Each row is a point on a landscape with many valleys, with its height.
A ball rolls from a point to whichever of its 2 nearest points has the largest drop for the distance, and stops where none of them is lower. Distance is the straight distance between rows; heights are no part of it.
(533) height 335: [ 86 182 134 145 109 139 102 116 144 104 134 143 196 121 145 105 147  88
 131 132 119  96 158]
(247) height 597: [157 153 138 178  93  81 146 128 196 114 129 178 105  93 120 133 150 159
 137 185 109 132 104]
(394) height 457: [123 122 131  98 103  64 122 113 146 145 154 100 115 185 135 102 101 121
  83 121 109 121 124]
(245) height 713: [115 128 122 118 169 218 140 143  92 143  68 196 170 124 102  70 136  82
 134 101 148 100 126]
(565) height 738: [161 155  96  80 115 161 123 103 110  62 121  60 130 106 129 133 138 138
 156 129 148 138 174]
(635) height 823: [117 111 115  90 134 159 188  66 138 118  99 115 141 172 122 147  88 107
  99 162  90 121 101]
(1124) height 404: [133  96 113 134 125  59 162 123 130 173 137 122  63 121 133  99 136  79
  87 124 114 142  53]
(905) height 585: [138 130 136 103  69  95  98 176 113 127 145  89 105 110 142 156 138 150
 124  84 139 156 138]
(52) height 532: [157 128 147 160 123 100 134 179 137 143 135 191  98 102  89 130 158 156
 155 140  87 154 115]
(46) height 398: [132 155 118 155 135  99  24 107 160 176 148 135 140 127 131 112  99  87
  95 101 130  82 160]
(613) height 263: [101 109 135 156 164 111 115 154  76 154 150 118 127 102 141 100 147 112
 117 108 152 135 123]
(368) height 572: [ 97 104 128  99 120 130 110 160  74 109 129  37 110  96 157 151 113 132
 116  91 187 127 141]
(509) height 390: [ 96 117 135  91  48  80 135 145 150 156 154 118 124 182 146 127  75  92
  78  86 106 118 132]
(709) height 764: [157 162  72  82 116 162 123  95 118 121 105  99 130 112 119 115 144  92
 149 114 139 146 153]
(969) height 553: [143 149 109 129 100  95  74 161  97 122 153 101 126 137 121 121 123 128
 116  67 132 116 169]
(346) height 782: [ 81 147 182  78 106 100 129 134 137 141 163  99 139 130 166 127 164 106
 117 150 115 157 106]
(29) height 50: [128 114 167 117 135 126 116 157 119 106 142 126 134 157 109 152 126 204
 160 123 114 155 153]
(85) height 237: [147 134 112 155 136 115 100 120 150 125 124 119 131 142 137 142  97 145
 131 120 138 111 152]
(1096) height 701: [139 135 139 107  86 133 146  98 134  53 117  65 141 143 127 150 126 148
 140 146 131 128 170]
(1119) height 328: [156 173 110 159 100  69  54 115 177 138 150 116 139 145 135 134 111 134
 106 132 130  93 166]
(966) height 606: [ 64 156 132  64 141 156 120  68 172 139 133 114 182 175 158 126 107  93
  99 145 143  95 124]
(707) height 614: [127  89 119 129 110 144 133 173  82 119 122  81 102 107 126 151  99 146
 160  82 189 134 134]
(816) height 260: [143 118 119 126 167 136  86 123 141 177 121 102 115  83 148 190 110 173
 147 163 178 124 102]
(991) height 393: [148  96 140  90  98 111 172 133  76 102 121  77  85 175  92 122 123 105
  91 114  48 145 104]
(50) height 481: [161 140  95 133 150 152 136 141 137 195 125 179  87  64  99 145 151 154
 165 126 112 173 112]
(794) height 266: [114 170 135 155  87 126 135 122 129  90 153 148 158 144 126 104 150  79
 104 142  84 105 157]
(860) height 227: [139  95 154 157 165 175 128 161  70 100 136 176 165 124 117  89 135 162
 161 111 172 115 168]
(1105) height 159: [135  87  87 123 165 135 113 119 128 199 126 124 115 112 145 154  94 185
 159 132 223 129 113]
(140) height 238: [118 130  92 109  97 134 107 120 158 165  96 131 150 124 138 135  70 129
 151  90 190 115 157]
(222) height 801: [ 92 127 108  82 141 156 133  99 138 123 114  89 166 117 154 122 120 115
 153 141 186 125 129]
(992) height 510: [176 124 131 189 148 113 104 117 101 105 128 109 102 123 101 122 131 108
 100 141 102 103 140]
(877) height 415: [136  99  93 110 139  68 157  93 151 155 122  91  91 171 146 103  89 135
  82 107 129 125 113]
(580) height 570: [ 96 143  94  80 138 155 125  67 177 103 122 118 165 212 152 106  78 103
  86 130 128  87 142]
(701) height 228: [132 128 141 139  99 125  92 184 102 119 147 176 158 135 113 120 114 136
 171  62 134 124 197]
(930) height 175: [116 156 112 150 130 153 160 128  86  89 122 152 157 139 115  78 169  62
 119 113  83 106 141]
(1054) height 132: [142 163  82 142  96 123 122 114 171 119 113 144 150 146 145 114  98 127
 157  96 160 109 175]
(683) height 756: [142 140 167 120 171 212 102 101  93  92  72 145 176 127  87 128 115  87
 129 143  93 104 158]
(1011) height 91: [107 130  98 160 139 168 200 113  87 114 104 159 131 132 117  96 148  67
 122 129  65 121 104]
(950) height 325: [103 105 124 162 153 134 140 155  90 165 137 178 137 127 107 110 128 104
 132 109 105 132 113]
(488) height 324: [115 120 177  98 110 147 150 132  80  94 131  96 126 159  75 119 121  68
  94 138  38 138 124]
(448) height 454: [175 107 145 201 192 134 103 134  70  92 126 154 145 135  99 102 127 129
 114 131 104  92 165]
(1093) height 567: [156 125 143 161 147  92 114 128 174 149 115 160 116 114 127 137 158 161
 127 192 119 136  99]
(450) height 299: [ 98  86 139 127 218 150 146 137  69 122 156 119 154 147 134  90 172 171
 125 155 143 140 114]
(172) height 676: [ 98 139  91 146 195 169 127  95 126 153 121 199 162 158 149  85 137 126
 127 120 169  77 126]
(68) height 638: [170  72 188 186 143 129 116 173  91  90 118  98  90 109 122 178 128 180
 135 146 138 125 104]
(1059) height 575: [125 165 103 135 105  89 119 148 220 165 155 209 118  96 125 122 159 168
 149 139 124 144 134]
(530) height 621: [156 113 136 181 109 129 110 127 150 124 105 113 100  80 122 187  97 108
 123 148 118 115  83]
(238) height 450: [104 139 103 106 140 169 134 131 128 197 128 150 123  62 106 154 148 103
 169 128 135 182 109]
(437) height 776: [156 156 157 100 149 186 105  92 117 109 104 126 156 142  74 176 108 101
 119 147  62 110 143]
(825) height 530: [ 94 153  97  84 111 139 121 105 166 138 124 177 168 217 141 108  81 107
 111  95 111  97 154]
(61) height 734: [134 143 135 136 164 214 120 109 118 108  52 172 174 120 116 101 115  71
 130 119 135  81 141]
(712) height 358: [169 102 130 105 183 149 108 159  61 103 160  92 117 139 105 118 157 191
 141 136 125 149 158]
(973) height 694: [104 145  89 120 193 208 146 114  97 136  95 200 169 141 134  63 183 113
 147 113 174 101 116]
(750) height 667: [156 145 112 174  98 146 154 110 145 130 107  89  89  59 136 180 132 115
 133 172 144 135  86]
(229) height 633: [ 58 141 145 102 162 138 104  80 181 184 137 141 164 161 164 136 103  99
  87 175 133  96  97]
(813) height 453: [108 158  90  86  87 127 173 135 177 115 155 176 126 154 115  96 163 153
 145 112  71 168 146]
(282) height 518: [116  96 125 109 156 126 125 134  77  84 129  50 134 141 153 112 107 165
 123  93 205 111 170]
(494) height 468: [173 145  84 173 119  79  95 130 100 116 153  84  97  78 151 108 154 131
  95  96 166 107 157]
(1106) height 571: [178 138 145 184 101  96  98 136 136 102 133  82  91 105 130 163 126 116
 104 158 118  97 108]
(121) height 470: [116 136 153 156 104 154 155 136 110 101 106 115 130  85 118 163 136 114
 152 137 103 149 132]
(493) height 799: [ 57 135 133  70 150 134 142 119 148 148 155 106 156 129 164 128 160 136
 125 177 147 161  92]
(302) height 147: [145  97 161 147 142 148 110 168 102 113 143 175 159 146 114 138  99 188
 172 107 147 127 180]
(148) height 651: [154  77 173 149 136 131 108 181  66  97 135  80 114 111 121 168 108 177
 152 107 162 141 138]
(739) height 538: [145 136 156 147 133  63  86 140 177 181 145 150 103 103 146 145 143 137
 130 168 154 140  69]
(607) height 396: [118 102 174 191 167 139 108 144 106  74 125 172 169 159 114 115  95 117
 113 117 107  68 161]
(393) height 743: [169 153 159 108  86 107 112 120 115  90 140  60  75  85 153 157 189 114
 108 165 116 148  83]
(312) height 242: [ 96 107 104 145 174 150 185 136 103 106 141 151 136 137 136  88 170 142
 139 127 136 142 112]
(752) height 800: [143 132 119 111 130 172 144  64 148 105  84 118 152 158 103 156 100 113
 121 150  92 109 150]
(11) height 321: [ 81 122 126 113  81  93 126 163 109 138 140 126 148 170 124 102 112  97
 111  69  99 132 149]
(409) height 336: [138 135 118 147 148 173 109 118 142 143 113 134 138  73 139 174 125 153
 173 162 176 131 140]
(462) height 842: [122  84 156 102 149 158 207  94 118 112  94 101 116 169 115 157 113 136
  97 176  80 148  80]
(1189) height 337: [121 104 101 135 167  97 118 118  90 131 145  67 108 125 154  93 145 116
  92 117 150 120 128]
(18) height 514: [158 149  66 158 103  78 111 129 110 136 133 102  98 107 129 100 123  97
 114  82 130 119 142]
(1113) height 565: [154 109 165 189  94 102 135 178  98  98 116 151  94 115  99 151 139 139
 132 127  82 135 119]
(826) height 525: [148 165 156 123  67 155 152 138 123 109 127 115 105  78 100 178 148  82
 142 154  63 153 120]
(728) height 887: [152 113 195 144 141 104 125 113 159 156  95 178 112 155  97 186  78 166
  95 169  69 110  95]
(685) height 382: [ 72 169 144 112 108 147 118 122 164 106 168 133 179 124 170 117 167 122
 135 138 141 135 160]
(628) height 411: [108 115 119 120 158 155 122 158 108 221 118 178 141  78 117 124 120  98
 162  91 168 154 115]
(802) height 368: [123 100  94 139 176 176 172 143  85 180 111 176 138 113 104  98 136 102
 165  93 144 146 113]
(271) height 874: [147 123 198 126 119 130 162 119 159 116  97 162 129 153  98 195 111 167
 123 179  83 135  99]
(733) height 178: [102  99  92 154 167 152 190 110  88 126 110 139 115 165 131  94 137 101
 117 119 118 123  97]
(232) height 346: [126 116  88 121 101 100 173 111 130 167 118 102  82 137 129 109 117  95
 114  96 106 130  89]
(317) height 766: [123 148 182  88 106 104 119 129 119 117 158  87 101 115 124 132 171 106
 104 160  96 158  75]
(880) height 598: [155 161 129 138  71  81 114 143 208 141 134 183 119 127 115 148 126 169
 142 159 111 135 129]
(1057) height 480: [147 144  74 106 110  90 173 148 148 138 136 180 107 163 100 106 132 162
 138 100  82 160 135]
(242) height 617: [118 127 139 109  62  96 137 158 173 130 139 117 117 124 142 165 110 166
 149 110 149 160 122]
(1118) height 709: [134 140 147 139  90 148 151 115 142 111 122  70  82  57 153 154 175  99
 126 176 132 161  87]
(13) height 601: [162  89 211 177 124  81 147 157 105  76 104 127  88 135 117 154 142 162
 128 163 100 127  96]
(309) height 461: [115 111 137  98 143 109 129 124 117  88 152  71 128 129 161 114 151 193
 126 126 173 146 151]
(431) height 859: [156 101 155 118 142 144 192 111 141 115  97 127  99 143 104 170 131 169
 143 198  86 157  87]
(904) height 783: [115 163  66  78 136 160 138  88 134 109 116 104 156 128 161  85 137 109
 144 106 174 133 155]
(870) height 657: [ 56 131 112 132 182 155 131  91 153 158 135 183 163 171 169 100 131 111
  95 149 148  87  91]
(988) height 423: [ 79 154 113  94 104 142 154 121 185 109 161 161 152 154 153 104 151 170
 150 118 124 151 149]
(1151) height 409: [176 104  92 149 148  81 122 133  74 125 134  57  75 101 143 102 155 152
 119  94 168 139 143]
(1068) height 405: [123 112 111 163 139 175 155 125 118 104 100 135 144  80 119 147 124 120
 171 133 164 123 138]
(878) height 495: [ 88 144 123  99 116 120  83 125 178 175 140 196 171 184 123 113  64  80
  95  77  94 103 158]
(1065) height 326: [143 120 147 168 137 123  75 130 131 102 118 148 164 176 117 134  76 144
 124 113 127  79 183]
(590) height 556: [154 142 107 147 138  93 143 156 184 155 153 203  98  92 112  89 187 170
 144 137 101 165 130]
(395) height 503: [146 130 193 120  88  49 128 119 180 147 139 133  83 113 158 146 129 116
 130 180 149 129  56]
(623) height 814: [ 57 138 138 102 147 161 125  96 167 148 147 104 162  81 166 133 146 131
 149 161 188 144 113]
(731) height 298: [154 103 113 133 168 161 123 142  92 112 136 123 133 113 127  98 148 170
 152 121 176 142 161]
(924) height 656: [150 126 148 101  73 111 134 127 169  78 132  81 105 130 144 182 123 176
 136 149 132 147 136]
(1077) height 259: [106 127 149 120 122 124 114 151  78 109 145 116 139 148  99 102 137  81
 107  96  62 136 133]
(675) height 319: [ 83 147 112  99  73 122 126 124 162 165 128 122 156 132 152 125  95  98
 128  95 148 123 134]
(889) height 507: [173 112  93 168 129 108 135 173 107 173 132 172  81  84  91 130 152 146
 151  98 100 167 119]
(704) height 451: [118 188 119 111 110 109  58 110 180 172 154 159 169 146 125 121  90  66
  99 117  97 101 160]
(176) height 456: [129 110 164 128  96  44 166 140 138 139 144 126  92 134 148 108 154 104
 102 146 137 144  58]
(464) height 412: [157 104 151  92 165 117 100 141  98 113 153  73 100 142 141 142 140 217
 136 138 171 142 134]
(1129) height 258: [141 112  81  99 126 135 132 116 141 178 110  92 103 120 143 160  81 155
 156 101 191 138 120]

Call two points neighbours if one is among the 2 nearest of the other. Go from one point of each pair to the other, from neighbour to neighbour, staying as low as possible. Name the highest point that can't be avoided.
(29), (1011): (450)
(29), (613): (969)
(613), (1077): (880)
(232), (1077): (394)
(1054), (1105): (1129)

Two balls start at each pair of points below. Name the first point that both come to, or write none.
(437), (530): (85)
(1059), (813): none
(346), (966): (85)
(709), (752): none
